Points on a hilly landscape, in no order, each with its height.
From any point a ball takes the steepest step (drop divided by distance) to one of its 2 nearest points. It stops when none of these is lower. Distance is the straight distance between rows; heights are no part of it.
j311: [  7   3  31  13 -32  11 -26   5  14  -1 -12   0  -4   3  13 -16 -29 -13
  13  21  -4  12 -10   4  -7   4   6  -4   7 -13  18  12  10 -31  -2]  height 4.22
j849: [-19  10   0  -4   4   9   5  11 -21   5 -11   7  -3 -11  15   5  16  17
  -1   9   5   6  22   2  14  10   2 -14 -43 -19   4 -18   4   9 -16]  height 3.15
j776: [  7  19  32 -12 -11  -5  23  -5  -2 -24   7  -9   6   5  -8 -23   0  13
   2  -4  26 -19 -11  11   7  -1   3  -3  21  -2  13  10  17 -19   7]  height 5.24
j306: [  6  -8 -22 -10  12 -24  -8  15  22   8  -1 -33  18  12   6  11  -2 -16
  -9 -29   8 -13  -9  -3  10   6  -2   5 -12  12 -11 -26 -25   6   5]  height 2.89
j268: [  6  19 -21   4   1   5  -7   8  -9   6   8  22   1 -46   9  11  15  19
  -6   3 -12  15  16  -5  19   4   5 -14 -15  -3  -8   0   1  31 -30]  height 4.71
j81: [  9  -2  21  20 -10  -4  15  -3  15   7 -28  26   6 -14   7  -6 -10 -19
   1   5 -18  -3   1  15   1   4  -7 -14 -10 -33  14 -21  -9 -13 -18]  height 2.52
j226: [  0  10  -7 -21   8 -25  -3  16  15 -13  -2 -40  20  10  12   6  -5  -5
   2 -17  18 -18  -2   4  18  13   9   0 -18  12 -13 -19 -13  -6   1]  height 3.20
j315: [ 19   0   4   1 -12 -13 -28  40  13  -7  -7 -37 -10   6   6  -2  10   2
  -5 -17   3  -9  11  14   7   8  15  18 -16  -1 -18  -4  -9  11  -2]  height 2.42
j682: [ 30   7 -13 -10 -10  13  -6   6 -20  22   5   3 -12  -4  -7  15  17  13
   1 -17   3  -4  -7 -12   3   1 -10  14  -3  -3   1  -6   2  37 -19]  height 4.08
j791: [ 21   9 -11   0   8  -3  -3  -7  19  10  -3 -13  30  -6   1   5 -11 -14
  13   5 -13 -13  -2 -12  -9   4   2  -7 -13   1   3 -35 -23   4 -13]  height 6.18
j347: [  4 -19  15  25  -1  13 -15   1   8  28 -22  12 -19   8  16   8 -12 -21
   8   3 -26   7   9 -10 -20  -6  -4  -4  -7 -30  24  -1  -7   8  -5]  height 3.74
j169: [ 11   7   4 -16  10   2   8 -11 -21  -5  10  -5   2  11   1 -10   1  22
  18  26 -35  -8   1   3   5  20  21  10  25 -25   1  12  24   6   6]  height 4.46
j719: [-24 -14  -8   0  24 -18  11  -5  12 -18   7  -5  -4  21 -16  -3  -3  -6
 -13  -9   3   6  -4   7  -4 -12 -10  14  27  27 -18   7   2 -12  34]  height 2.62
j116: [ -7  -3  12   3   5  11  11   6 -10   7 -16   6  -3   3  12   0  11   5
   7   5  -4  -2  18   5   1  14   5  -7 -36 -24   9 -20   2   6 -10]  height 2.99
j21: [ 18   1   5   0 -10  -1  12   0   6 -10   6  17  -5  -1 -21  -6 -10   2
  -9  -8  -3  -5 -27  12  -1  -6  -1  15  25  -8  11   3   8 -14  13]  height 5.27
j141: [-34  -7  -8   1  -4  16 -26  -2 -20  28   6  20 -27  -6  -8  19  13  -2
  -4   5  13  26  10 -21  -9 -15 -23 -11 -14   9   3  15   8  13   0]  height 0.58
j463: [-34  -1 -26 -10  21   9 -19 -11  -1  14  16 -18  16   7   7  10   5  -9
   5  10   6  17  18 -18   3 -10  -5  -7   6  33 -11  19   1   3  -2]  height 2.69
j807: [ -6   0 -15 -15  -6  14 -25  19  -3  15  -1 -15 -10   0  -1  18   9  -2
   6 -10  35   8   7 -11  -4   3 -13   7 -32  18  -4   2 -10  22 -16]  height 1.10
j252: [  4  -5 -21   4  18 -20   3  13  18  -1  -2 -19   8   1   2   8   7 -15
 -23 -25   3  -1  -5   5   0  -6  -6   8 -18  13 -24 -20 -25  12   2]  height 2.61
j217: [ 33   2 -12 -13  -7  17 -20   8 -24  18   6 -12 -15   9   2   5  15  11
   4  -9  -7  -6 -13 -12   6  -4   7  23   0 -10  -2  11   6  35  -4]  height 3.76
j663: [ 14  27  12 -25 -17   4 -20   0   5 -16  12 -36   9   9  19 -15   3  14
  19  12  20 -12   8 -11  18  13  17  -4   6   7   5  17  15  -5  -8]  height 2.20
j481: [ 30   1  -5  -2  11 -25   6   2  11 -16   4 -21  27  -1   0 -11   3   2
   1  -5 -35 -18   6  13   5   8  15  11  13  -1 -15 -17  -7   2   8]  height 6.14
j396: [  0  20  13   4  -8   9 -11  -2   1   0  -3  10   2 -19  13  -9  -4   9
   1  15  -9   0   5   5   7  14  15 -17  -9 -13  -3   0   6  -8 -24]  height 3.73
j596: [ -8  -2  -6   7  28  -7   1   0  10  -6  -3  -9  16   6   4   4  15   4
  -3  -4 -37 -11  31   3  -1   2  17   1  -9  -7 -15 -16  -8  14  -4]  height 5.75
j699: [-20   4   9 -16   2 -11  33   1  -6 -18  -1 -20  21   9   4 -12  11   0
   3  -8  43  -6   0   3  -1  -3   0  -7   5  20  -1   5  -1 -19   6]  height 0.42
j119: [-17   9 -17  11   3   1 -19   6  -4  -5   7  24  -9 -48  12   7  12  18
 -15  13 -12  20  26  -4  19  -4  11 -20 -11   4 -23  18   7  11 -22]  height 4.95
j554: [ 25   3   8 -18  -8 -20   6  -3   5 -18  10 -26  10  28  -6 -13  -2  -9
  17 -10  28 -28 -26  -2  10   0 -13  -3  28   5  25  -5   2 -19  34]  height 5.60
j669: [ 13 -14  10  -8   0   4  33 -11   1   4 -11  13   9   2 -16   4 -27 -21
  13   2   2 -15 -24  -3 -14  -7 -13   9   7 -11  37 -12 -13 -13  27]  height 1.40
j717: [  9 -18 -11 -15  15  -2  19  -1   2  12  -8 -12   8  14  -3  15  -3 -24
  12 -10   4 -19 -14 -12  -9  -4 -13  13 -10  -2  11 -32 -25  -1  14]  height 6.48
j648: [-25 -13  -5   5  15 -10   8 -11  -3 -15  15   7 -10   9 -15 -10  -3   4
 -21  -6  -6  14  -2  13  -3 -15  -2  13  34  21 -21  26  12  -7  26]  height 3.05
j421: [  7  -2 -25  -9  14  -6 -39  -1  18   8  12 -37  23  21   4  13  -7 -12
   8  -5 -17  -4   0 -15   7  -1   6   4  10  13  -4 -11  -9   3   5]  height 1.25
j365: [-12  -1  11   5   2  22 -26 -18  -3  19  -1  -1  -2  22   9  -5 -11   5
  21  28 -25  13  -3  -9 -16   4   7  -8  14 -17  12  11  15  -8  -2]  height 4.34
j757: [  0 -24   9  12  -9  18  20   1 -16  17 -19  42 -25  -1  -4  10   7   0
 -17 -18   0   6 -11  12  -3   3 -18   6 -10 -31  27   3   7  17  -8]  height 3.19
j238: [ 40 -12  19  -1 -22 -14   2  13  16  -7 -10  -7 -13  10  -3  -2  -6 -22
  -4 -23  13 -23 -19  13  -4  -2  -4  17  -2  -7  17  -5  -7  -3  18]  height 4.64
j799: [ 20   2   5  30  -9 -17 -29   3  28  -6  11  -2   8  -7   3  -9  -9  -2
  -2   8 -42   5   2  13 -11  -2   9   0  16  -7 -10  -2 -12 -10  -4]  height 3.81
j697: [-21  -6  12  39   7  -8  -6  -7  -3  10 -16  36  -1  -8  16   9  13   6
  -8   9 -44   5  27  11   1  -2  11 -21  -1 -28   0  -3  -6   2 -25]  height 4.77
j261: [  9   2  21  -2  -2  -5  21  11 -12 -12  -3   6 -17  13  -8 -11   8  14
 -13 -18  -9 -13  -7  18   4   8  12  23   1 -29   4   5  14   9   1]  height 3.52
j955: [-15   0  12   1  -1  -4  40  -5  -2  -8   0  20  16  -6 -17 -14  -3  -9
   4   0  29  -1 -12  11  -8 -16  -2  -1  27   8  16   8  10 -24  13]  height 1.89
j961: [ -3  -2  27   8 -19   7  -2   0  13   3 -19   9  -9   0   7 -10 -26 -20
   8  13  16   2  -9   3 -11  -1  -4  -2  -6  -5  17   7   6 -21   9]  height 4.45
j188: [-10  -1 -21 -27  17  16  21  -8 -15   5  11 -14  14  11  -5   5  11  -2
  12  -6  24   1  -6 -22   5  -4 -15  -1   7  23   1  -5  -3  -1   6]  height 6.81
j343: [  5  20  27   8 -23   9 -22   2   9  -3 -11  -1   3  -1  18 -16 -14   4
  15  23  -9   2  -4   8   0  15  16  -7  -2 -17   3  12  11 -26 -17]  height 4.00
j920: [ 16  11  26 -22  -6  -1   1   5 -13 -20  -2 -21  -8  16   7 -11  13  13
   4  -8  22 -31   4   3  11  11  19   5  -9 -20   6  -8   7   4  -2]  height 3.01
j881: [ 22   9  12   6 -17 -10   3   0   5 -13   9  11   0  -6 -12 -17 -10  11
  -5   0 -21  -5 -24  25   4   8   6   8  28 -20   5  11  14 -16   1]  height 5.03
j200: [ 21   2  22  22 -20   8  -1   6   0  22 -25  24  -7 -15  17  -1  -5 -13
   4  -3  -7   1   3   8   0  10 -11  -9 -10 -35  22 -11  -1   3 -32]  height 3.02
j875: [ -9   5  20   3 -15   4  21  -4  -8  -3 -13  35  -7 -21  -6  -2  -6  -1
  -9   4  24   4 -13  10   2   0 -10 -16  -7 -12  11   0   7 -11 -10]  height 5.01
j565: [ 17   6  -1   4  -9   6   3 -12 -10  -3  11  16  -1  -3   1  -8  -6  15
  -1  14 -37  -3 -14  11   3  15  11   4  22 -21  -3  15  21   2  -8]  height 4.76
j722: [-23 -20  17   8   5  -3  11  -4   4  -9 -15  17 -18   7 -22  -3 -11 -12
 -12   2   2   5  -4  18 -10 -10  -6  20  10  -9   4  11   8 -16  22]  height 5.02
j254: [ -7   7 -20  -8  -1  -6   1   1  -6  -7  18  -8   1  -1   1  -4   8   3
 -15 -12  25   9  -4  -5   9 -11  -6   5  11  38 -17  21   1   6   4]  height 3.22
j237: [  2   9  23 -17  -7  12  20   2  -5  -1  -9  -4  -2   0   2   1  -4  -4
  14  -2  38 -19  -5  -8  -4   4  -6  -7 -26  -6  22 -16  -5  -8  -7]  height 2.09
j916: [ -5 -10  -7 -16  -3  -2  19   0  11   4   1 -27  15  24   6   5  -9 -26
  17  -8  43  -7 -21 -16  -6  -5 -17  -2  15  24  15  -7 -16 -18  25]  height 6.80
j542: [ 13 -16   5  10 -15  14 -17  19  -3  18 -13  -5 -29  13   2   3   1  -5
  -4 -11   5   7  -7  -1 -16  -1  -1  20 -12  -7   6   6  -5  19   4]  height 5.46
j786: [ -6 -20 -13  13  15 -17  14   9  14   1 -12  12  -4  -9 -14  16   5 -11
 -23 -16   2  -2   0  11 -16 -14 -10  -3 -22   8 -17 -23 -27   6   7]  height 2.13
j793: [  2  -4 -23  -7   6 -12 -23  -7  14  -7  15 -37   5  37  -1   3  -5  -7
  11   0 -11  -3  -9  -9   7   2 -11   8  31  17  -5   2   1  -6  27]  height 1.84
j357: [ -5   3 -17 -15  -1 -21   9  12   9 -16   8 -15  10 -11   3  -1   1   2
 -17 -21  36   5  -7   3  10  -3  -9   0  -4  40 -23   7 -11  -1  -1]  height 3.59
j646: [ 21  -2  13   3 -11 -16 -10  17  14 -15  -1 -25 -23  26  -1 -10  -7  -7
  -4 -18  30  -7 -15   8   0  -5  -6  14  -2   8   7   2  -5  -6  23]  height 4.40
j709: [  0   1  -6  37   8 -15  -6   2  11   8   6  27   7 -21  10   7  14  12
 -13   0 -49  -2  29  10   6  -6  17 -17   7 -14 -14   4  -8  11 -23]  height 4.50
j745: [ 13  -2 -30   3   2 -15 -21   0  13 -17  21 -24  -2   8  -6  -6 -11   6
 -10  -3 -20   8  -8  -4  10  -3  -4  12  34  23 -18  15  -3   4  17]  height 2.40
j17: [-33   5  -6   1   7   8 -16  13 -11   2 -13   4  -9 -14   7  12  16  11
  -2  10  13  14  26  -1   2   2   3 -12 -42   8 -10  -9  -1   8 -14]  height 2.76
j445: [-18  10  -1   4   5 -15  14 -19   8 -20  11  -1  29 -22  -4 -16 -13   4
   4  24  -5   5   7  -1   5   5  13 -27  18  22 -15   4   4 -26  -9]  height 4.53
j769: [ 19  -2  19 -23  -6   5  12   0 -20  -6  -1 -10 -15  23  -4  -8  12  10
   3  -6  10 -23  -5  -4   7   5  12  19   1 -23   9   0  12  14   3]  height 3.36
j729: [  8  -5  18   4 -26   3  21  -1   5   6 -20  42 -19 -25  -7   5 -10  -7
  -4  -9  37   0 -24   7  -7  -5 -21  -6 -16  -9  21   4  -4  -1  -8]  height 5.30
j844: [ -7  -6  15  27   1  -9  20   3  10   6 -28  36   9 -29   8  -2  -2  -8
 -13  -2 -12  -7  14  19   0   3   5 -16 -20 -23  10 -30  -9  -7 -15]  height 2.08
j302: [  0  10 -20 -26  -2  26  -9  -3 -25  15  18 -10  -2  -3   3   9  19  15
  18   3  15  10  12 -28   6   6  -4   7  -4  16   2  18  15  27 -15]  height 2.46
j877: [-21   2  -6   2  28  11  25 -17 -20   7   0  20  11   0  -4  12  11  14
   0  15 -24  -1  10 -11   1   4  -2  -6 -14 -16  10 -20   3   5   6]  height 5.39
j843: [-18   8   1  -3 -12   5 -30  13   6  -1  -7 -10  -4 -18   7  -4   3   8
   0  10  25  22  18  -2   9  -1  11 -10 -27  14 -18   9   2   0 -26]  height 3.16
j836: [  1   5 -17   2  21   0   8 -20  -1   1  14  11  15  -3 -11   5  -5  -1
  -9   0 -18  -3  -8   0  -5  -8  -3  -5  11  13 -10 -12  -9   7   5]  height 5.76
j910: [ 16   0 -12   3  18   1  -4   4   3  15  -1 -18  21  12   3  13  18  -1
   7   0 -39 -15  26  -8  -1   3  10   7  -3 -12 -10 -22  -8  25  -8]  height 5.89
j558: [-19   3  27 -15  -3   1  33   3  -3 -19 -11 -13   7  12   2 -12   1  -7
  10  -3  49 -13  -3  -1  -2  -3  -1  -7  -6   2  20 -10  -8 -23   6]  height 1.27
j144: [ -7   1  -9  13 -21   8 -20   3  -6   4  15   9 -20 -20  -5  -2  -1  13
 -17   5   0  22  -5  -2  -1  -6   1   1   8  15 -22  39   8   9 -11]  height 5.40
j540: [ 19   7   2  -6   7 -19   2   8   3 -22   0 -28   7  10   0 -10   0   3
   4  -2 -19 -17   1  10  11  14  18  12   8  -6  -7 -12   3  -1  10]  height 6.24
j142: [ 12  24  22  -9 -16  -7  20  -7  -1 -21  10  12  14 -26  -5 -16  -4  11
  -3   2  20 -11  -8  13  12   5   7 -10  10   4   0  15   5 -16 -11]  height 4.99
j380: [-12 -12  20  12  -8   6   8  -8   5   0 -17  29  -9  -7  -8  -5 -18 -10
 -10   9   6   8 -13   9  -6  -7  -6  -9   6 -13   9  10  13 -24  -2]  height 4.72
j929: [  8   1 -22  -8   5  -1  -2  -6   1 -14  24 -12  -6  -4  -6  -6   4  10
 -12  -6   3   4  -8  -5  10  -6   2  15  21  27 -22  21   3  10   5]  height 2.87
j289: [-46 -23  -4  -2  19  14   7  -5 -21   5  -1  -2 -15  15  -6  12  18   1
  -7   2  19  16  22 -10 -12 -10 -14  -8 -18  12  -5  10   2  -2  16]  height 0.81
j811: [-20   4   3   1  -2  -6  31  -6 -11 -17   7   1  11  -6  -9 -19   5   1
  -4  -3  36   9  -1  13   1 -11   0  -3  17  22  -6  12  13 -22   7]  height 1.24
j253: [ -3   0  -7   8   4 -11 -11  -7  25  -2   4  -6  18   2  -6  -6 -19 -16
   6   3  13   9 -16  -6  -7 -13 -11 -13  20  34  -4  -2 -16 -24  14]  height 7.06
j102: [ -6 -24   4   6 -10  14  17   8 -15  22 -18  29 -26  -5   2  18   7  -4
  -4 -21   7   3   0  -1 -18   4 -21   2 -30 -20  26 -13  -5  19   0]  height 2.66
j98: [-42 -28 -10 -12  22   1  14  -4 -10   7   1   1  -6  17  -9  13   7 -12
 -14  -7  25  13   4 -10 -14 -14 -21   6  -3  21  -7   5  -8  -7  22]  height 1.59
j871: [-27   3 -16  -6  12   4 -14   8  -5  13  -3   7   6 -18  -1  27  13   2
  -2  -3  12  13  26 -13  -3  -2 -12 -11 -48  11  -6 -22 -11  16 -11]  height 2.36
j55: [-13   1   1 -18  12  11  11 -12 -17  -9   8  -8   3  18   5 -11   6  18
  13  24 -25   4   8  -3   6  15  17   3  14 -12   0  13  30  -4   2]  height 4.23
j402: [  8   8  -5   2  -1  -4 -30  22  14  -6  -4 -31   7   4  12  -5   1   1
   1  -1  -6   0  14  10   0   4  19   7 -14   3 -20   0  -4   5 -13]  height 2.10
j945: [-40 -10  -8  -4   8  14  -3  -7 -32  18   7  18 -15  -6  -7  22  24  10
  -6   1  20  29  20 -17  -7 -17 -24 -11 -16  12  -3   9  12   7  10]  height 1.37
j190: [-32   1  15  -4   9  20   3  -3 -16   1  -1  -7  -9  17   3 -11   9   7
  13  13  -1  12  12  -8  -3   3  12   1  -4  -9  -5  11  21  -7   4]  height 3.88
j515: [-16  13  -9 -21  -3  27 -29  11  -8  17   4 -19   1   2  -1  12   5  -3
  23   6  18   9  12 -25   4   6  -9  -1 -19  20   1   4   5  11 -20]  height 1.79
j912: [ 11  -8  18   2 -27  21 -10   8 -15  16  -8  13 -37   7   3   3 -10  -6
   0  -7  16   4 -18  -7 -11  -4  -9  13   2 -17  15  17   4  10  -4]  height 5.67
j274: [ 22  -6   5  -7   7 -20   0   4  -4 -26  -6 -36  -3  31   0  -5   5   1
  10 -14  -8 -19  -9   5   9  10  11  27   9  -9  -3 -15   4   1  24]  height 6.35
j711: [  0  -2   3  19   8  12 -33 -10   9  27  -6  10  -1  20   8   6  -5  -7
  12  14 -38   7  13  -9 -17  -1   8  -8   0 -19  15   4  -5   7 -10]  height 4.04
j763: [  7   0  12 -12  -1   4   5 -14  -3  -8   9 -17   9  32  -3 -14 -13   2
  28  20  -5  -9   0   3  -2   6  -2   1  34   0  16   3  12 -24  20]  height 1.75
j133: [  9  26  29 -26 -13   2  -4   2  -3 -21   2 -36   7  10  11 -16   2   9
  15   1  35 -24   9  -2  12   5  16 -10 -13  -5   4   2   7  -7 -13]  height 2.60
j346: [ 21   0   3  -5  -6  -2  22 -23  11   4   5   7  21   2 -18  -4 -22 -15
  18  14   2 -14 -29  -2 -12  -5 -16   1  38   2  25  -8   1 -22  18]  height 0.29
j442: [-16  13 -21 -13  -1   7 -14  -6   1   3  18 -31  33  -1   9   0  -4  -6
  19  11  17  12  15 -17   7   1  -1 -13  11  38  -4  13   4  -6 -12]  height 2.21
j665: [ -5   5 -16   6   8  10  -2 -17  -8  15  19  19  -1 -16  -6   9   2   4
  -4   0 -14   8   4 -15  -5  -5  -6  -6   3  15  -3   4  -2  15  -5]  height 5.53
j459: [ -8  15  -8 -17  -5   4 -12  -2   4  -8  12 -39  22  17  16 -11  -5   1
  21  16  10   4  12 -11  10   8  14  -8  15  20  -2  16  13 -13  -3]  height 1.74
j752: [ 28  13 -21  -3 -13   7   0   9 -13  17  13  16  -8 -30  -4   7  16  10
 -11 -14  -7   5  -5  -3   9   5  -5   5 -14   0 -10  -3  -4  34 -24]  height 4.39
j203: [-10  -8  -3   4   8 -12  32 -18   6   0   1  26  23  -5 -30  -3 -16 -16
  -1  13  10  -7 -21   4 -11 -15 -11  -6  32   2  11   0  -2 -23  19]  height 1.38
j622: [-22  -9  10  27  10   0  -5  -7  -5   9 -10  33  -5   2   5   2   3  -2
  -9  13 -33   4  13  12  -4   1   1 -10  -4 -34   3  -2   3   0  -9]  height 4.96
j773: [-18  -9  20  -2  10   2  21  -6  -1 -10  -8   1  -7  24 -16  -2  -9  -9
   4   4   2   3  -5   6  -9  -4   0  16   4  -9   7   3   8 -20  26]  height 5.22
j22: [-20  -5  -8  -7  15  -1  29 -11 -15 -16  16  20  -8  -8 -15   0  12  16
 -21   0  -7   8   7   3   4  -8   4   1  17  12 -14  19  20  -2  13]  height 3.58
j486: [  0  -9   1   3  -6  -5   9  -1  14   3  -3   0   9  -2  -4  -2 -18 -23
   7   3  34   2 -23 -10 -12 -15 -16  -4  13  26   9   4 -14 -20  17]  height 6.95
j552: [  6   6 -12   5   7   1 -41  10  15   9   1 -33   6  16   4   6  -8 -12
   8   8 -15   2   3  -7  -1  -1  12   9  -3   5  -9  -5 -10   7  -4]  height 1.68
j45: [ 24  -9   0   4   2  -2  16  -1  13  16 -19  -4  18  -2   4   9  -5 -29
  13  -1  -5 -11  -2  -8 -11   1  -9  -6 -23  -5  11 -42 -26   0  -3]  height 6.32
j177: [-18  -3   3  14  24   4  17 -26 -16  10  -6  35   3   4  -5  12   2   6
  -4  11 -35   1   8   4   0  -2  -3 -17  -2 -30  16 -18   3   0  -3]  height 5.18
j577: [ -2  12  -4   4   9   6  18 -11 -17  -5  10  29  -3 -20   9   0   6  21
  -6  17 -27   6  -3   3  14  14   4 -12  17 -23   5  17  31   1 -19]  height 4.62
j215: [-10   1 -15  -1  13 -20 -15  -1  27 -10  -5 -25  21   7   1   2 -23 -21
  -6   0   2   4 -12  -7  -1  -5  -8  -8   0  27 -11 -11 -22 -22  12]  height 7.15
j476: [  7   6  -3 -16  -3   8  -7 -18  -3  -6  10 -34  23  29   4 -15  -8   0
  29  22   2  -1   5  -9   2   8   7  -7  31  13  10   5  11 -19   8]  height 1.23
j174: [-10 -12   1  21  11 -13  15   3   8   5 -21  32  -5 -22  -6   7   4  -7
 -21  -9  -4   2  16  14  -7  -4  -6 -11 -26  -8  -4 -28 -16   3  -3]  height 1.57
j694: [-11  -1  -7   4 -12  13  -7   9 -18  21 -17  32 -26 -16   3  17  11   1
  -2 -12  15  17   4  -6  -8   2 -23  -8 -33  -8  10 -11  -2  19 -14]  height 2.05
j435: [ 20   2  13  -2 -10 -10  19   2   1 -12  10   9 -16  11 -32 -10  -6   6
 -12 -22  12 -11 -34  16   0 -11  -9  27  25  -2   8  15   8  -1  22]  height 5.50
j251: [  8  14  -6  21  -4 -15 -23  -8  22 -15   9   7  17 -26   3 -12 -14   3
   1  17 -35  -1  10   5   4  -2  20 -17   6  -1 -18  -3 -16 -15 -20]  height 4.07
j14: [ 21  15   6   7 -20  -4 -22   6  21 -17   4 -12   1  -8   0 -16 -15   1
  -1   5   0   1 -20   8   9   1   4  -3   9  14  -7   8  -3 -17   2]  height 3.96
j428: [ 25   7  -2  -6 -13  14 -26   4  -9  15  11 -15 -22  11   4  -3   3  17
  -3   1  -8   3  -9  -3   9  -3  10  21  12  -3  -6  21   9  23   4]  height 3.49
j181: [ -4  12 -16  -3   5 -10  -9 -20  16 -16  20  -5  19 -15   4  -7 -12   6
   6  24 -20   8   8   0  -1   3  15 -14  20  15 -14  11  -5 -16  -5]  height 4.32
j284: [  8   7 -13   2  -2  20  -4 -15 -20  27  13  24 -11 -14  -3  12  -1  10
   6   4 -22  14  -9 -18  -4   6 -15 -10   3 -14   8   4   9  20 -15]  height 5.26
j777: [  8 -26   7  -9   2  15  34 -11 -10  14  -8  11  -9  13 -15  10  -3  -9
   9 -13  14 -11 -22  -3 -13  -5 -15  20   6 -15  29  -6  -6  -1  19]  height 2.22
j809: [ 16 -19  13   1   1 -11  26  18  11 -12 -22   2 -16   2 -10  -1 -11 -15
  -8 -23  20 -19  -9  20  -7  -4  -7  18 -10  -3  10 -14 -15  -3  18]  height 4.89
j50: [ -7  20  -4   2 -17  14 -27  -1   8   2   4   4   2 -26  10  -7  -5   4
   9  20   8  14  11  -5   6   7   9 -11 -15  14  -9  12   3 -10 -23]  height 3.43
j765: [-44  -5   2   5   8  13 -12 -11 -12   7   5   5  -8   8   6  -3   7  11
  -4  18 -17  21  18  -3  -3  -3  13 -10   8   1  -9  27  18  -5   3]  height 3.55
j586: [-41  -4 -11  -3  21  11 -16 -24 -11   9  18   0   5   5  -6   7   7   4
   9  21 -14  18  26 -20  -5  -7   3 -17  11  26  -5  19  12   2   4]  height 3.13
j107: [ -3   1  12 -14  -3  14  12   7  -6   4 -16  -4  -1   9   4  -1   1  -9
  12  -5  16  -6   6  -9  -6   9   3   2 -30 -10  18 -19  -9   1  -2]  height 2.56
j705: [  1  15  -1   7   2  18   9 -12 -29  14   4  31  -1 -17  10   7   5  19
   3   8 -21   7 -10  -7   5   9 -16 -14   0 -24  11  -2  19  15 -25]  height 4.97
j547: [-20   7 -12  -7  15   5  28  -5 -15 -21   9  15  -3 -25   3   2  21  27
 -16   6  -3  13  19  -2  16   2   7  -7  -3   8 -15  11  15   7  11]  height 3.97
j560: [ -5   4  -4  25   6 -15 -19  -8  14 -16   5  21   9 -23   8  -5   4  12
 -11  13 -42   8  21   9   6   2  28 -15   2  -7 -24   6  -7  -1 -21]  height 4.28
j667: [ -7  17   2   0  -9  -9  21 -14  -3 -17  12  22  22 -38   3 -13  -7  13
  -4  17   0   0   2  10  15   3  10 -25  18   8  -9  14  16 -23 -15]  height 4.75
j363: [ 21   6 -25  -4  19 -19  15 -16   7 -13  11  -5  31  -9 -12   2  -5   3
  -4   6 -33 -16  -7  -1   1   2   1  -2  15   6 -12 -24 -14  -2  -3]  height 5.97
j831: [ 28  -3   6  25 -13  -5 -14  10  11   2   1  -2  -2   1   1  -6  -1  -2
  -6  -7 -30   2  -1  15  -7  -7   5  14  12 -11  -9  -3  -4   4   1]  height 3.54
j342: [-34 -25  -9  -3  26 -17   5  -5  11  -3   5  -1  -8  24  -7  11  -2 -15
  -9  -7  13   8  -5  -3 -13 -17 -16   9   8  24 -11   2 -13  -4  28]  height 2.15
j446: [  5  14 -16  -8   3 -26   4   8  22 -22  11 -22  20 -15   0  -4  -4   1
  -6  -7   9 -11  -4   3  20   6   6  -5  -4  24 -28  -7  -9  -7  -2]  height 3.53
j747: [ 13  18   0   5 -27   0 -23   4  14  -2  10  -1   9 -18   1 -12 -13  -3
   0   9  14   5 -11  -5   4  -1   5 -11   1  20 -11   7  -7 -14 -16]  height 3.72
j643: [-20   2  -5  12  -6   6 -23  10  -8   5   2  27 -25 -27   5   3   9  22
 -18   6  -5  20  12   6   6  -4   9 -14  -5  -1 -20  24  11  12 -17]  height 5.14
j260: [-15   9 -10   1  21   3  16 -13 -21 -10   3  27   2 -25  21   5  17  28
 -18  12 -31   6  18   1  17  12  14 -10  -2 -17  -7   3  14  18  -3]  height 4.30
j695: [-23 -16 -19 -12  10  11  -7  11  -7  15   2  -6 -10   3  -7  26  10  -7
  -3 -12  21  10   6 -14  -8   0 -21  -1 -34  14  -2 -11 -16  19   1]  height 1.78
j69: [ 21   0   6  -3 -11 -21  -4  30   9 -25  -5 -24 -15   7  -1  -6  14  11
 -16 -30  12 -13   1  24   6   7  13  19 -14   0 -20  -5  -5  14   0]  height 2.74
j852: [  8   4  12   6 -11 -15 -13  14  19 -22  -5 -19 -10   6   1 -12 -12  -7
  -8 -10  26  -1 -14  12   3   2   2   6  -2  17  -3   2 -11 -16  12]  height 4.21
j327: [ 22   6 -13   5  13   9 -15  -3   4  31   4  -8  27   0   1  14   8 -11
  14   4 -25  -9  10 -18  -4  -1   2  -4  -4  -8   5 -21 -13  19 -15]  height 6.03
j539: [-14   2 -15  -8  37   1  29  -9  -6  -6   5   2  14  -3   1   9  18  14
  -5   4 -26  -9  19  -5   7   6  11  -4 -17  -2  -7 -20  -3  11   3]  height 5.59
j197: [ 16 -14  21  28 -27   7 -15   8  11  28 -28  18 -17  -6  18   7 -10 -19
   2  -3 -12  11   3   4 -10   3  -7  -3  -9 -30  12   4  -5   7 -19]  height 3.40
j206: [ 29  -2  -7  12 -10   4 -31  12   1   5  11  -9 -14   6   4  -5  -3  12
  -9  -3 -31   6  -9  12   1  -5  14  20  21  -5 -17  19  10  17   5]  height 3.17
j514: [ 34  -3 -21   5  -6 -15 -29  11   5 -16  21 -26  -7  17   1  -7   1   9
  -1  -8 -26  -5 -10   4   8  -1   6  22  29   6 -13  10   3   9  13]  height 2.78
j216: [ 32  17  23  -7  -9 -14   3  -3   7 -23   5 -25   6  18  -8 -19  -4   0
  14   1  23 -30 -16   2  12   3   3   4  21   1  17  -1   9 -20  21]  height 5.45
j235: [-22 -10  -9   8 -10   3 -21   3  -6  26 -10  41 -28 -21  -5  23   0 -10
  -7   0  15  23   5  -9 -15  -8 -20 -12 -24   4  -2  -2  -5  10 -11]  height 1.44
j443: [ -2 -35  11   9  -7  -1  18  19   9   4 -34   1 -18   4   4   3  -9 -15
  -2 -18  14 -10   9  14 -21  -1  -2  16 -28 -11  14 -10 -15   9  16]  height 5.13
j997: [ 10 -34   5  13  -8   7   0  22   5  18 -28  -5 -25  12   6   8   1 -20
  -6 -19   2   2   6   9 -22  -6  -6  22 -19 -13   3  -5 -10  20  11]  height 5.29
j678: [ 32   4  15  -5 -24  18   1  -1 -12  23  -4  16 -22   7   2   1   4   0
  11 -17  10 -15 -19  -8  -3   5  -7   8  -9 -26  28  -1   8  14  -8]  height 5.90
j685: [  3  -9  -9 -25   8   1  12  -7  -8  10   2 -13  12  22  -6  10   1 -13
  10  -9  25  -9 -20 -21  -3  -3 -21   6   0  17   9 -14 -19  -5   7]  height 6.64
j248: [ 19  -7   7  -3   3 -14  20  22  -4 -13  -5  -6 -23  12  -9  -6  11  11
 -22 -33   5 -16  -4  26   4   5   8  32  -5 -12  -8  -2   2  16   9]  height 3.12

Where does a ball stop that starts at each point below?
j248 => j421
j347 => j174
j542 => j807
j260 => j289
j50 => j807
j190 => j476
j446 => j174
j769 => j476
j875 => j807
j540 => j577
j722 => j807

For each start below, name every point that the ball comes to, in order.
j711 => j347 j197 j200 j81 j844 j174
j169 => j55 j190 j765 j586 j463 j442 j459 j476
j912 => j542 j997 j443 j809 j238 j646 j852 j14 j747 j50 j843 j17 j871 j695 j807
j729 => j380 j961 j311 j343 j396 j50 j843 j17 j871 j695 j807
j261 => j248 j69 j315 j402 j552 j421
